A landscape with many valleys, sampled at points; each row gives a point and its height.
From any point a ball rolls to the lowest of the 2 points nearest to it. It stops when none of these is lower. Distance is the straight distance between rows; heights are no part of it.
K_482 height 333: [ 68 126 101 115 102 172 159 162 102 114 112  78 133 118 140 125  99 126
 145 133 107 185 124 180 122 160 143 111 112]
K_177 height 403: [ 62 143 162 101 127 104 148 129 186 148 143 134 183 153  97 169  91  92
 111  97 201  88 115  93 152 138  89 106 120]
K_267 height 282: [145 176 148 117 119  98 172 116 151 118 142 108 135 123 120 122 130  93
 109 115 106 152 126  68  46 152 122 135 106]
K_233 height 661: [100  66  66 166 136 160  58  99  98 116 145 157 185  95 155 125  76 139
  81 110 156 159 141 145 175 139 112 105 102]
K_458 height 507: [142 115 146 111 129 111 129 145 104 138 116 129  99 133  92 108 152 182
 164 154  82  99 116 153 146  92 142 162 138]
K_818 height 376: [157 147 140  94 106 100 176 165  90 115 145 145 105 104 105 122 129 181
 120 163  45 132 120 158  95 133 134 154 116]
K_271 height 388: [201 175  80 149  96 140 122 123 139 109  99 143  99 138 159 119 110 132
 131 139 108 165 148  58  90 103 137 110  69]
K_465 height 150: [114 142 159 101 118  76 156 134 171 167 141 174 118 134  93 117 144 155
 151 135 154  82 160  90 130 114  91 142 134]
K_541 height 61: [139 108 160 114 121  70 106 104 166 123 133 152 101 161 108 109 145 179
 144 109 147  87 186 130 160  85 127 166 208]
K_322 height 170: [175 155 150 157 151 101 136 104 161 136 139 132 108 133 123 142 180 112
 132 122 154  98 123  86 118 116 126 126 160]
K_771 height 138: [143 134 138 142 121 161 121 109 170  65 126  70 130 104 132  68 124  80
 153 100 143 123 139 107  75 168 123 131 127]
K_866 height 115: [153 179 154 110 131  63 177 130 167 153 149 160 129 124  88 135 140 155
 121 147 123  95 149  85  92 115 114 150 115]
K_860 height 591: [158 141  74 168 139 197  83 111 126  33 107 115 124 124 182  89 114 101
 125 121 145 174 123 152 123 148 152 123 112]
K_984 height 231: [172 137 138 139 151 122 146  94 133 102 124 114  99 107 122 130 150 123
 118 118 110 122 124 138 113 121 158 157 150]
K_262 height 432: [113 144 105 107 156 164 107 135  97 151 119 121 175 152 170 143 129  89
 166 125 185 181  94 169  93 147 125  93 122]
K_549 height 511: [ 93  88  92 137 174 139  87 113  64 170 141 182 176 139 143 161 134 124
 128 116 162 150 106 127 178 118 109  81 132]
K_31 height 466: [ 72  78  97 143 126 150 114 116 122 107 130 140 159  94 141 107  77 136
  94 126 134 120 131 150 164 170 126 130  91]
K_630 height 192: [125 123  64 128 143 127 122 183  72 146 125 118  98 150 105 105 130 190
 149 183  64 107 148 119 160  84 137 106  99]
K_906 height 187: [115 136 163 128 133  93 164 108 166 167 127 166 129 135 109 129 150 125
 133  98 191  76 119  86 142 121 102 113 149]
K_530 height 513: [110 110  77 147 143 172 114 133  71 155 105 109 143 130 179 137 114 133
 135 122 146 182  96 133 136 115 122  94 115]
K_119 height 549: [ 58  87 144 102 140 126 108 144 106 131 149 126 196 118 125 127  91 119
 141 132 160 118 130 226 148 184 160 135 139]
K_110 height 178: [163 148 185 133 167 117 113  91 183 125 148 134 125 118 106 112 185 111
 129  73 180  83 141 112 147 136 127 141 208]
K_757 height 609: [107 118  82 165 109 193  99 109 134  65 110 104 135 134 171  86  91 109
 122 111 157 155 133 144 120 155 127 103  83]
K_607 height 683: [203 145  83 148 187 135  92  80 118 102 129 156 131  99 158 139 135  84
  77 103 136 190 118 127 135 128 146 127 134]
K_211 height 496: [ 93  90 126  93 128 109 129 166 103 145 133 119  98 118  77  86 129 205
 150 159  80  86 146 174 138 104 124 145 123]
K_814 height 526: [119 155 120 157  95 194 129 107 144  26  89 104  85 119 132  74 113 123
 130 134 101 143 130 138  94 150 122 127  99]
K_303 height 270: [173 160 172 138 133  90 122  85 210 128 126 101  93 130 119 110 176 121
 140  98 132 106 179  65 126 105 123 150 188]
K_904 height 96: [ 54 144 132 100  87 108 150 196 165 173 130 114 155 159  84 152  82 146
 151 164  94 122 145 114 130 113 116 109  64]
K_45 height 375: [ 66  93  97 134  86 160 134 164 112 116 107  93 117 129 146 132  73 127
 137 151 113 164 139 130 134 129 121 105  82]
K_204 height 218: [144 133 147 138 146 110 141 121 137 155 129 172 151 148 119 155 164  98
 148 108 196  90 113 111 125 140 129  95 142]
K_152 height 203: [164 126  88 165 143 138  80 118  79 150 105 108 107 158 156 157 150 121
 117 154 147 152  85 124 169  86 154 103 159]
K_915 height 92: [137 148 148 138 112 164 118 126 173  87 124  25  93 109 139  79 147 106
 167 105 127 131 130 141  57 163 137 136 147]
K_863 height 272: [128 108  95 176 129 127  97 125 116 172 108 111 127 160 155 154 133 144
 126 158 160 144 110  69 147  64 124  77 109]
K_947 height 256: [193 128 145 125 134 147 119 104 108 124 105  74  72 127 107 114 170 145
 140 137  79 106  99 189 152 123 174 181 166]
K_8 height 455: [ 78  76 117 149  99 157 123 113 149 119 121  98 129 129 144  99 103 129
 122 124 171 102 141 137 138 139  97 120 101]
K_746 height 486: [ 79 111 115 127 115 129 123 100 166 128 125  76 160 135 145 118  77  90
 123 116 192 121 125 120 124 152  92 117  93]
K_668 height 309: [137  92 101 186 151 144  88 111 125 158 131 118 141 154 166 145 111 123
 100 115 194 150 116 105 158  82 115  73 128]
K_797 height 252: [138 172 192  94 109  72 201 145 124 138 164 204 162 121  96 177 136 130
 107 139  83 110 129 116 111 161 116 154 132]
K_709 height 239: [123 192 147 100 115  85 178 150 137 162 145 180 172 140 122 182 112 108
 114 126 124 141 111  83  92 153 113 128 115]
K_259 height 243: [ 98  89 118 111 115 124 150 148  95 116 115 125 115 108 138 132 103 149
 118 145  81 144 127 162 137 150 131 129 102]
K_916 height 556: [ 84 164 105 115  75 169 139 154 145  78 101 118 110 136 134 122  77 104
 120 151 105 176 140 101 102 145 110 106  66]
K_812 height 162: [148  91 163 135 147  97 115  93 102 137 127 163 118 128  93 118 169 144
 134 122 131  77 106 165 189 108 141 176 180]
K_463 height 536: [129 104  67 176 117 181  85 121 100 127  97 116 110 141 183 126 108 123
 114 127 137 179 113 108 155  95 137  90  91]
K_515 height 242: [142 148 174 121 123 103 115  99 197 132 123  97 101 172 138 111 174 125
 178  83 174  85 167  84 110 113 110 139 202]
K_770 height 206: [100 169  96 107 118 143 154 143 140 169 109 128 155 123 156 163  93  90
 114 124 140 189 106 101  96 137 104 116  98]
K_143 height 600: [ 79  80 149 104 123 123 144 167  69 164 132 147 154 143 101 165 139 104
 151 134 137  94 124 155 149 161 130 114 137]
K_356 height 304: [168 192 172 110 107 102 183 148 137 107 172 113 151 121 129 145 143 113
 116 134  75 163 108  83  44 159 121 137 133]
K_907 height 299: [134  95  94 185 137 153  70  89 157 131 117  86 143 138 167 124 126 103
 103 110 222 139 130 117 128 107 120  73  99]
K_841 height 497: [ 45  67  91 144 114 178 104 139 125  82 147 115 138 103 134  98  72 132
 114 122 127 120 124 198 153 175 142 142 110]
K_397 height 487: [140 106  60 146 156 176  97 133  43 126 114 102 117 121 169 124 133 132
 136 135 111 191  81 157 167 108 143 120 113]
K_401 height 332: [ 88 152 189  92 103 130 174 150 162  97 159  74 153 108  86 123 120 107
 123  97  80 132 122 183  92 166 146 145 120]
K_538 height 468: [ 87 118 106  89  93 113 145 184 130 133 146 132 100 100  69  87  86 196
 126 169  51 102 157 154 124 120 122 140  97]
K_734 height 207: [128 143 176 139 159 105 104  73 189 144 147 124 122 160 124 102 189 102
 164  77 212  79 146 111 132 121 116 111 207]
K_142 height 498: [116 138 188  80  78 137 148 150 138 133 127  81  92 169 117  88 164 163
 196 121 125  89 146 166  72 124 124 165 176]
K_164 height 62: [ 84 126 135 114  99 143 128 197  80 177 113 107 113 169 112 121 145 147
 195 181 120 111 127 134 117 110 145  98 102]
K_347 height 200: [110 117 128 116 101 139 151 160 125 128  98  93  90 120 133 115 106 155
 156 144 109 129 126 148 108 117 139 134  98]
K_514 height 176: [ 83 135 184  68  91 116 172 163 178 131 149 111 126 131  73 122 106 147
 125 125  86 113 149 174 103 120 117 148  94]
K_956 height 196: [176 105 143 129 128 130  74  81 160  91 113 121  66 109 118  97 152 134
 110 119 110 109 154 150 160 112 135 186 178]
K_473 height 429: [156 157  83 167 132 103 132 108 151 155 116 170 116 152 160 170 108 129
  91 123 151 162 119  33 133  84 113  78  83]
K_256 height 372: [100  63 128 164  87 128  84  83 177 120 123 128 111 132 132  84 111 140
 102 104 154  92 182 108 165  81 105 140 136]
K_676 height 229: [ 92 163  60  90 119 181 133 136 124 154 119 138 170  88 151 150  79  97
  99 124 124 196 118 126 118 161 106 128  91]
K_612 height 210: [120 151 178  79  72 127 184 203 108 160 155 144 146 162 106 176 143 106
 153 143 112 128 118 147  93 152 151 125 110]
K_86 height 302: [ 99 119 157  95 136  93 176 138  93 141 140 201 189 104  99 171 109 137
 112 136  94 108 112 161 150 169 121 149 150]
K_308 height 450: [133  96 107 131 166 102 124 128  57 138 122 178 155 112 137 157 136 146
 123 143  99 150 101 124 179 104 121 125 133]
K_557 height 142: [ 86 154 103 117 109  95 155 178 143 167 127 139 144 148 104 141  82 135
 136 173 117 142 138  78 121 110 108  95  66]
K_949 height 269: [177 152 108 181 165 131 102  88 171 128 118 105 108 137 148 150 145  92
  95 113 186 128 118  79 131 106 129  94 147]
K_205 height 447: [109  71  84 161 145 171  87 141  65 102 116  95 123 120 158 107 115 132
 134 129 124 141 104 170 170 127 142 116 109]
K_642 height 228: [193 118 141 110 114 121  89 102 141 115 107  92  69 138 119 112 154 153
 147 131  82 116 138 178 152 116 145 199 194]
K_895 height 300: [141 127 172 120 103 151 126  95 159  58 118 137  85  94 111  52 138 136
 130  96  69 101 167 135 101 141 118 172 140]
K_983 height 456: [151 141 144 142 128 177 116 142 116 138  93  60 104 174 149 130 170 113
 195 128 172 104 105 161 105 118 150 122 155]
K_870 height 165: [151 156 134 125 108 157 154 161 113 122 109  77  75 144 133 133 145 153
 176 161 110 133 107 155  75 113 149 141 123]
K_363 height 244: [ 98 100 193  82 131  80 153  94 174 116 157 129 137  99  94  95 127 120
 108  92 112  81 165 158 107 151  92 176 154]
K_631 height 371: [ 78 124 105  84 107 106 157 138 127 144 131 187 165  79 101 168  68 139
  81 155  57 149 148  93 146 135 121 131 102]
K_790 height 436: [105  63  97 181 126 171  90 100 112  81 122 161 130 104 147 101  93 143
  87 133 128 116 137 145 175 128 115 129  99]
K_625 height 297: [ 64 107 113 126 140 155 137 157  83 140 117 101 168 130 155 132 109 121
 157 142 132 168 105 183 140 159 142 100 131]
K_282 height 328: [107 142 134  90 143 102 172 127 135 121 149 148 188  92 118 168  94  98
  75 115 106 130 142 142 126 175 119 150 129]
K_596 height 467: [219 181 104 121 111 114 125 147  76 119 129 119 100 142 116 147 160 173
 135 170  55 151 107 130 116 103 173 165 122]
K_717 height 320: [161 176 160 107 135 118 176 125 120 105 163 134 163  85 116 156 132 108
  98 100  68 177 118 120  69 174 119 148 146]
K_679 height 241: [169 129 138 167 176 114  85  72 195 120 140 114 118 110 134 124 154  96
 102 109 196 104 135  90 146 121 141 118 175]
K_661 height 127: [169 133 110 126 146  78 124 151  83 151 139 183 122 135 104 149 144 187
 131 188  74 110 114 106 160  86 153 126 120]
K_888 height 519: [ 83 102 172  81  85 124 133 147 148 119 104  73  72 133 116  67 134 174
 161 121 116  96 154 196  88 123 123 176 166]
K_73 height 298: [185 155 161 152 141  98 123  88 206 105 136 125 109  99 101  99 158 113
 126  81 124 120 144  41  95 139 120 140 160]
K_381 height 527: [ 45 100 127 114 123 154 130 150 130 101 146  99 163 108 127 109  95 129
 133 128 123 130 134 232 137 184 163 135 126]
K_235 height 262: [130 109 111 184 147 168  66  72 185 122 139  70 136 120 171  84 124  90
 126 107 220 118 146 127 131 123 128 114 119]
K_685 height 356: [ 87 149 188 107 117 159 168 167 137 103 153  81 157 138 116 121 145 110
 150 112 117 129 128 223  97 183 149 134 135]
K_694 height 276: [101 139 185  95 122  83 179 136 128 148 168 201 177 120  72 177 133 109
 113 111 127  91 137 136 130 182 119 138 140]
K_226 height 307: [120 142 186  87 102 130 154 125 180  98 146  77 116 101  95  95 117  97
 121  96  81 123 140 129  71 170 118 153 135]
K_52 height 186: [165 175 187  99  98  81 175 160 119 162 184 166 125 137 110 179 176 100
 142 128 136  85 117  95  71 163 131 131 134]
K_317 height 656: [139 118  77 146 141 181  71  87 121  69 128 167 171 104 169 109  99  98
  92 105 162 166 136 131 124 151 117 111  91]
K_34 height 131: [ 81 126 108 103 130 134 130 194  48 167 129 125 117 167 104 120 141 173
 153 187  85  92 148 127 149 113 127 106  99]
K_614 height 395: [186 159 113 108 115  99 175 155 119 115 141 134 103 106 107 124 119 171
 118 163  67 120 146 104  97 121 132 149  96]
K_954 height 461: [181 144  93 145 159 111 131 111 102 143 125 171 134 127 159 164 153 119
 119 133 111 160  94  94 141 100 147 121 145]
K_100 height 305: [117 163 150  99 166  97 147 112 160 113 162 142 200 110 119 153 107  73
 116 107 147 139 127 122 108 174 122 120 134]
K_396 height 411: [122 126 112 137 125 167 129 148  85 143  91  90 114 167 156 138 136 132
 178 155 142 139  90 139 121  99 138  94 125]
K_92 height 238: [173 141  92 162 168 149  78 110 102 145 116 105 130 167 160 165 145  98
 130 134 200 158  77 145 140 106 148  94 163]
K_355 height 132: [156 155 145 132 111 168 137 131 138  99 105  37  76 127 136 114 162 137
 170 133 105 130 140 136  64 130 146 139 149]
K_582 height 303: [124  84 133 156 140 108 128  80 179 134 136 164 120 101 119 119 114 125
  75 115 159  98 157  91 168 101  98 134 107]
K_29 height 204: [139 126 130 151 134 118 135 101 165 142 120 124 107 130 128 127 136 140
 127 128 150 110 139  88 129  94 125 136 112]
K_948 height 124: [ 78 112 142 103  86 151 145 220  81 165 108 101 130 170 126 155 123 121
 180 153 115 147 101 160 114 142 154 103 108]
K_359 height 446: [182 167  91 162 151 110 128 108 117 186 119 170 123 139 175 181 129 114
 104 123 148 176  93  70 131  87 123 103 125]
K_875 height 217: [144 184 152 116 107  96 177 143 119 165 137 158 148 173 127 171 155 102
 137 136 138 110 110  94  73 145 131 115 117]
K_491 height 516: [ 81 101 131 133 154 120 103 120 151 135 137 104 191 138 150 134  99 103
 125 115 227 120 122 148 140 147 107  89 115]
K_739 height 141: [196 163 185 120 159  81 109  92 161 143 146 140  92 139  79 130 194 135
 142  92 149  81 136 109 140 125 137 170 218]
K_603 height 158: [139  82 146 138 147 107 107  70 168 106 127 136 104 102 123  87 147 124
 110  95 133  96 171 138 151 118 122 168 182]
K_577 height 339: [124  99 135 174 123 185  92  67 158  44 118 160  98 112 122  59 114 137
 103 119 110 101 146 159 158 113 122 176 135]
K_876 height 319: [169 162 183 125 135  73 153 103 194 138 154 136 131 119 110 116 163 128
 134  96 139 105 150  44  76 129  99 136 152]
K_550 height 397: [ 62  44 100 168 132 161  93 125  88 136 130  90 122 128 154  90 124 160
 140 124 136 118 128 191 186 125 135 134 117]
K_172 height 139: [ 89 154 131  91  83 115 169 187 177 156 142 104 131 135  83 107  85 146
 144 153  91 106 165 128 110 112 108 130  89]
K_854 height 306: [104 139 202  94 111 102 171 164 144 154 164 156 157 144  90 169 141  73
 141 106 137  77 126 142 110 171 129 135 144]
K_533 height 573: [ 53  99 154 110 131 132 139 157 116 148 141 159 199 137 100 151 105 104
 134 123 149  98 121 183 162 172 125 117 145]
K_919 height 260: [ 64 130  88 111 135 157 128 144 117 151 122 112 181 116 156 152  73  95
 118 128 140 165 114 157 138 159 123 111 115]
K_150 height 149: [194 192 168 122 100  70 163 148 134 156 170 173 119 139 107 145 176 149
 142 131 125  81 137  84  80 124 126 147 143]
K_536 height 632: [107  87  69 169 118 177  80 112 115  98 116 118 169 118 175 114  86 114
 103 104 172 171 131 142 154 138 115  92  86]
K_193 height 449: [211 178  77 128 118 110 141 167  87 148 125 149 110 133 149 153 146 171
 121 175  73 160 115  90 113  81 150 138 107]
K_803 height 389: [160 151  90 148 121 147 130 151  99 144  94 104 113 155 169 151 138 145
 148 146 115 168  89  97 111  93 143 106 107]
K_125 height 329: [ 98 125 213  78 110 127 176 149 151 138 152 130 144 136  72 129 145 106
 131 111 113  88 130 177 103 170 128 160 152]
K_33 height 343: [ 46  66 126 137 146 141 112 141  56 137 132 109 135 125 134 106 123 169
 133 155 102 106 119 177 179 126 122 128 107]
K_963 height 209: [ 84 113 171  81  98 103 166 125 165 142 126 120 124 109  96  94 107 137
 118 117  92  93 163 161 118 141 101 161 135]
K_591 height 188: [102 119  99 125 124 148 135 183  62 137 106  85  86 136 130 119 141 179
 174 179  80 157 116 152 136  98 157 115 102]
K_379 height 321: [111 125 131 138 103 171  96 101 167  43 100 140  75 117 119  43 108 166
 127 122  84 105 157 147 127 127 118 178 130]
K_371 height 155: [153 105 103 149 152 125  81 121  42 153 115 133 103 166 123 156 152 131
 126 166 101 150  75 138 195  96 156 124 149]
K_711 height 354: [105 122 136  75 116 103 165 182  65 125 143 169 136 104  90 149 103 184
 125 163  26 140 126 160 130 133 131 148 128]
K_450 height 179: [ 89 139  96 119 106 133 149 158 123 164 106 128 135 144 155 163  82 135
 122 154 126 175 126  76 116 104  99  97  73]
K_443 height 540: [132 181 111 134  94 172 141 122 152  42  92 133 105 121 125 100  91 126
 116 147  87 168 133  89  98 153 108 133  84]
K_554 height 237: [142  95 115 159 126 148  93 116 137 159 100  94  92 137 155 124 130 141
 140 144 143 121 115 101 148  75 132 118 120]
K_889 height 405: [121 132 131  95 127 167 136 193  76 155 129 122 165 163 142 152 136  71
 164 121 163 164 107 173  91 169 144  97 127]
K_615 height 240: [144 112 128 162 184  99 117  79 175 131 159 157 141 100 120 141 126 126
  56  98 194 108 128 115 193 124 113  98 159]
K_466 height 420: [ 70  66 105 159 108 153 115 131 122 138 113  90 110 124 138 107  84 150
 118 149 150 129 135 114 159 112 111  99  75]
K_789 height 477: [137 147 183 107 101 158 140 158 134 139 114  69  92 168 136 118 181 131
 207 138 157  96 124 150  72 131 139 140 149]
K_900 height 257: [176 152 151 125 140 108 174 114 149 107 121 121 123 108 132 144 149 130
 124 127 103 118 129  92  83 136 127 143 127]
K_165 height 509: [143 124 116 158 122 185 120 105 135  58 110  91  89 109 148  91 140 119
 142 107 116 121 130 166 117 151 145 145 113]
K_95 height 557: [171 111  78 165 121 165  78 130  95 112  86 110  76 141 166 140 117 119
 105 150 101 172 110 111 151  82 161 120 114]
K_955 height 478: [116 108  78 152 182 131  96 111  59 162 133 190 153 106 141 168 134 131
  83 120 114 167 101 112 191 100 107 104 132]
K_805 height 421: [109 161  92  99 119  87 169 197 111 167 148 172 156 125  92 151  87 156
 112 182  37 133 145 101 124 126 121 114  98]
K_721 height 308: [133  85 108 160 173 109 102 100 113 120 140 164 156 107 143 150 115 128
  99 110 157 124  97 143 187 118 131 113 146]
K_703 height 250: [126 147 154 116 163 112 124 112 154 146 150 136 168 154 121 145 150  68
 148 102 230 108 114 116 110 169 127  79 136]
K_585 height 670: [172 150  78 133 164 168  89  79 113  98 126 168 155  77 171 123 118  92
 114 114 147 201 128 136 114 150 130 121  97]
K_438 height 485: [116  83  87 148 128 177 112 121 100  69 116 101 109 107 160 101 112 132
 133 122 125 149 127 184 130 156 159 137 106]
K_731 height 327: [ 76 125 149  81 131 121 155 160  51 141 135 179 169 107 107 166 121 142
 118 141  51 147 106 178 156 161 139 147 142]
K_666 height 111: [114 100 166 125 110  80 125  87 196 105 142 127 109 132 118  85 138 147
 125  84 146  76 195 114 145  97 114 152 181]
K_765 height 222: [169 130 129 174 154 157  66  86 187  95 121  52 114 118 156  97 147  79
 143 110 186 123 138 114 103 123 146 114 156]
K_629 height 433: [163 188  90 119 113 100 164 186  96 158 129 148 128 137 142 129 121 159
 144 177  92 159 120  88  93 107 122 124  90]
K_942 height 271: [120  87 137 176 167  99 122  85 139 142 135 173 142 108 124 146 120 144
  75 115 152 111 127 105 198 103 102 101 128]
K_542 height 208: [147 146 166 146 184  94 119  70 179 139 150 143 137 105 120 121 160 115
 104  76 208  94 131 102 164 118 111 109 169]
K_848 height 182: [180 148 133 162 134 141 102  85 195  93 128  62 122 108 135  92 138  78
 140  83 156 120 136  73  78 151 135 115 149]
K_513 height 542: [ 84  98 118 134 151 117  96 117 104 148 139 165 199 139 144 148 119 114
 136 130 207 126 113 153 151 137 113  78 138]
K_297 height 144: [149 138 103 117 121 149 143 154  47 127 107 103  92 139 134 138 154 171
 161 150  65 176  96 168 121 118 154 142 108]
K_330 height 268: [164 154 122 172 162 144  90 107 149 147 113  92 105 169 153 150 162  86
 146 132 207 115  97 114 136  96 138  96 173]
K_843 height 370: [194 181  86 140 111 152 128 126 120 115  89 117  89 131 188 144 137 127
 137 135  98 181 123  87  87 110 158 128 111]
K_83 height 345: [122 165 191  97 116  78 153 113 199 145 151 126 130 152  75 121 158 106
 141 102 157  90 151  81  82 143  87 138 145]
K_998 height 410: [169 147  64 151  98 112 135 132 156 141 117 153 123 140 154 145 106 134
 113 147 130 141 150  39 109  93 121  96  63]
K_452 height 394: [117  55 133 167 117 127  74  85 149 141 128 113 107 129 135  96 129 148
 102 102 165 102 155 149 184  90 119 156 175]
K_523 height 575: [174 129  81 157 116 189 107 123  95  72  95 127  99 122 174 111 118 108
 104 128 110 172 121 130 127 121 148 126 108]
K_857 height 288: [ 67  70 119 129 129 142 132 157  65 101 112 108  99  98 122 112 120 174
 137 156  63 126 132 185 160 131 140 143 114]
K_231 height 414: [154 135 118 112 118 105 160 150 109 137 107 143 125 119 140 148 126 158
 124 161  89 146 125 105 115 120 141 128  97]
K_166 height 137: [194 162 154 140 135  92 112 108 166 173 128 154  82 144 113 148 185 138
 131 136 167 103 118  79 167 108 140 149 183]
K_348 height 275: [136 118 180 109 131 117 147  93 170  88 134 121 113  88 107  83 127 112
 123  86  97  96 157 135  91 155 127 172 151]
K_428 height 77: [160 111 131 127 162  75 104 130 113 161 152 174  96 131  83 128 162 180
 129 166  93  92 142 110 193  83 140 147 151]
K_343 height 374: [ 82 155 173 118 130  73 161 117 196 148 147 129 156 135  86 144 117  90
 112  99 165  96 136  72 115 149  82 130 119]
K_247 height 434: [115 130 120 141 129 175 133 144 121 132  99  63 130 163 172 114 136 110
 171 132 180 127 113 158 101 128 136  98 123]
K_234 height 177: [114 125 184 109  95 137 155 198 108 157 129 103 120 168 111 158 145 109
 172 143 134 105 105 154  89 145 147 112 126]
K_962 height 404: [128  74 119 170 111 154  75  90 149  99 118 154 108 117 121  90 103 146
  92 127 136 106 157  99 182  95 105 132  98]
K_855 height 627: [118 115 132 123 130 129 137 156  72 171 119 166 160 151 131 167 137 102
 158 126 155 129  97 129 129 138 129  96 134]
K_932 height 362: [119  74 121 168 112 167  71  94 150  90 123 121  88 121 137  67 124 135
  97 100 136 101 161 163 168 114 137 181 156]
K_700 height 474: [139 120 133 142 176 109 101  78 150 107 142 133 164 117 149 126 136 104
 120 104 205 133 124 136 123 145 132 110 124]
K_807 height 355: [193 174  96 131 115 163 147 123 124  83 108 122 106 121 157 123 134 103
 104 104  88 191 128  92  63 138 127 133 106]
K_425 height 696: [191 125  72 157 177 137  71  98 100 132 137 155 118 131 152 160 125 108
  67 120 163 176  95 132 170 111 146 111 151]
K_414 height 445: [125 145  83 101 101 106 175 205 126 148 146 152 115 109  77 107  83 166
 114 174  47  91 166 124 123 124 109 133  88]
K_836 height 349: [110 136 118  88 122 128 167 132 115 112 129 168 151  74 120 160  87 115
  82 124  60 151 140 139 134 158 131 153 112]
K_328 height 104: [187 150 155 111 124  74 115 106 171 146 136 158  93 150 104 129 174 160
 141 123 134  92 165  98 158  99 134 165 205]
K_650 height 344: [126  80  99 161 176 126  64  94 111 118 148 149 176 109 164 134 119 132
  94 113 185 166 117 178 172 132 147 111 137]
K_49 height 199: [171 132 154 127 156 117 134 102 122 126 125 123 109 119 110 114 176 131
 139 123 140  82 116 175 148 129 139 179 165]
K_156 height 337: [164 165 107 103 133 146 162 132 119 107 133 135 147  99 145 140 121  97
  99 113  85 187 127 107  77 163 107 134 115]
K_681 height 279: [127 177 149 124 156  97 153 118 157 129 150 143 173 143 120 142 136  85
 134  97 183 133 114  86  95 177 105  96 135]
K_323 height 396: [ 97 124  93 100 136  84 142 160 106 154 134 185 145 107 113 160  88 153
 103 173  76 139 149  73 145 113 105 109  89]
K_829 height 113: [140  97 147 117 144  82  85 110 133 160 132 160  97 147  81 120 157 169
 134 132 130  93 141 129 203  73 131 171 200]
K_265 height 338: [ 95  85 144 127 104  93 113  70 191 117 126 153 109 103 118  94 107 135
  98  82 155  94 189 103 166 104  80 146 135]
K_997 height 452: [142 144 117 123 174 130 131 113 114 122 136 133 173 145 165 148 145 100
 145 121 188 144 106 139  95 147 133  98 135]
K_896 height 488: [195 139 130 127 134 102 118 134 109 136 109 120 100 139 119 142 163 166
 144 165  96 120 102 136 142  86 160 157 130]
K_879 height 232: [133 163 186  74  88 102 191 174 110 143 168 173 153 148 101 152 129 129
 127 158  85 114 119 131  82 136 139 151 121]
K_217 height 95: [161 120 113 117 134 124 110 137  34 138 101 133 116 150 116 149 154 162
 160 153  63 154  94 141 167 111 151 144 135]
K_813 height 378: [ 85 150 157  80 114 181 157 191 104 127 136 111 162 157 128 142 135  95
 166 115 139 157 118 211 104 181 169 113 134]
K_597 height 424: [ 95 106 102 115 161 120 142 144  72 175 125 189 161 102 139 173 102 154
 108 156  94 168 115 102 154 119 108 117 115]

Where does a ball stop that starts at each point below?
K_491 -> K_904
K_458 -> K_164
K_549 -> K_866
K_538 -> K_866

Call two points neighbours if one is among the 2 nearest of the other. Go from one point of each pair to the other, from neighbour to neighbour, staying as low as possible. Name the highest point that can't be avoided.
K_110 and K_915 -> K_668
K_866 and K_428 -> K_949
K_866 and K_217 -> K_797
K_164 and K_217 -> K_630
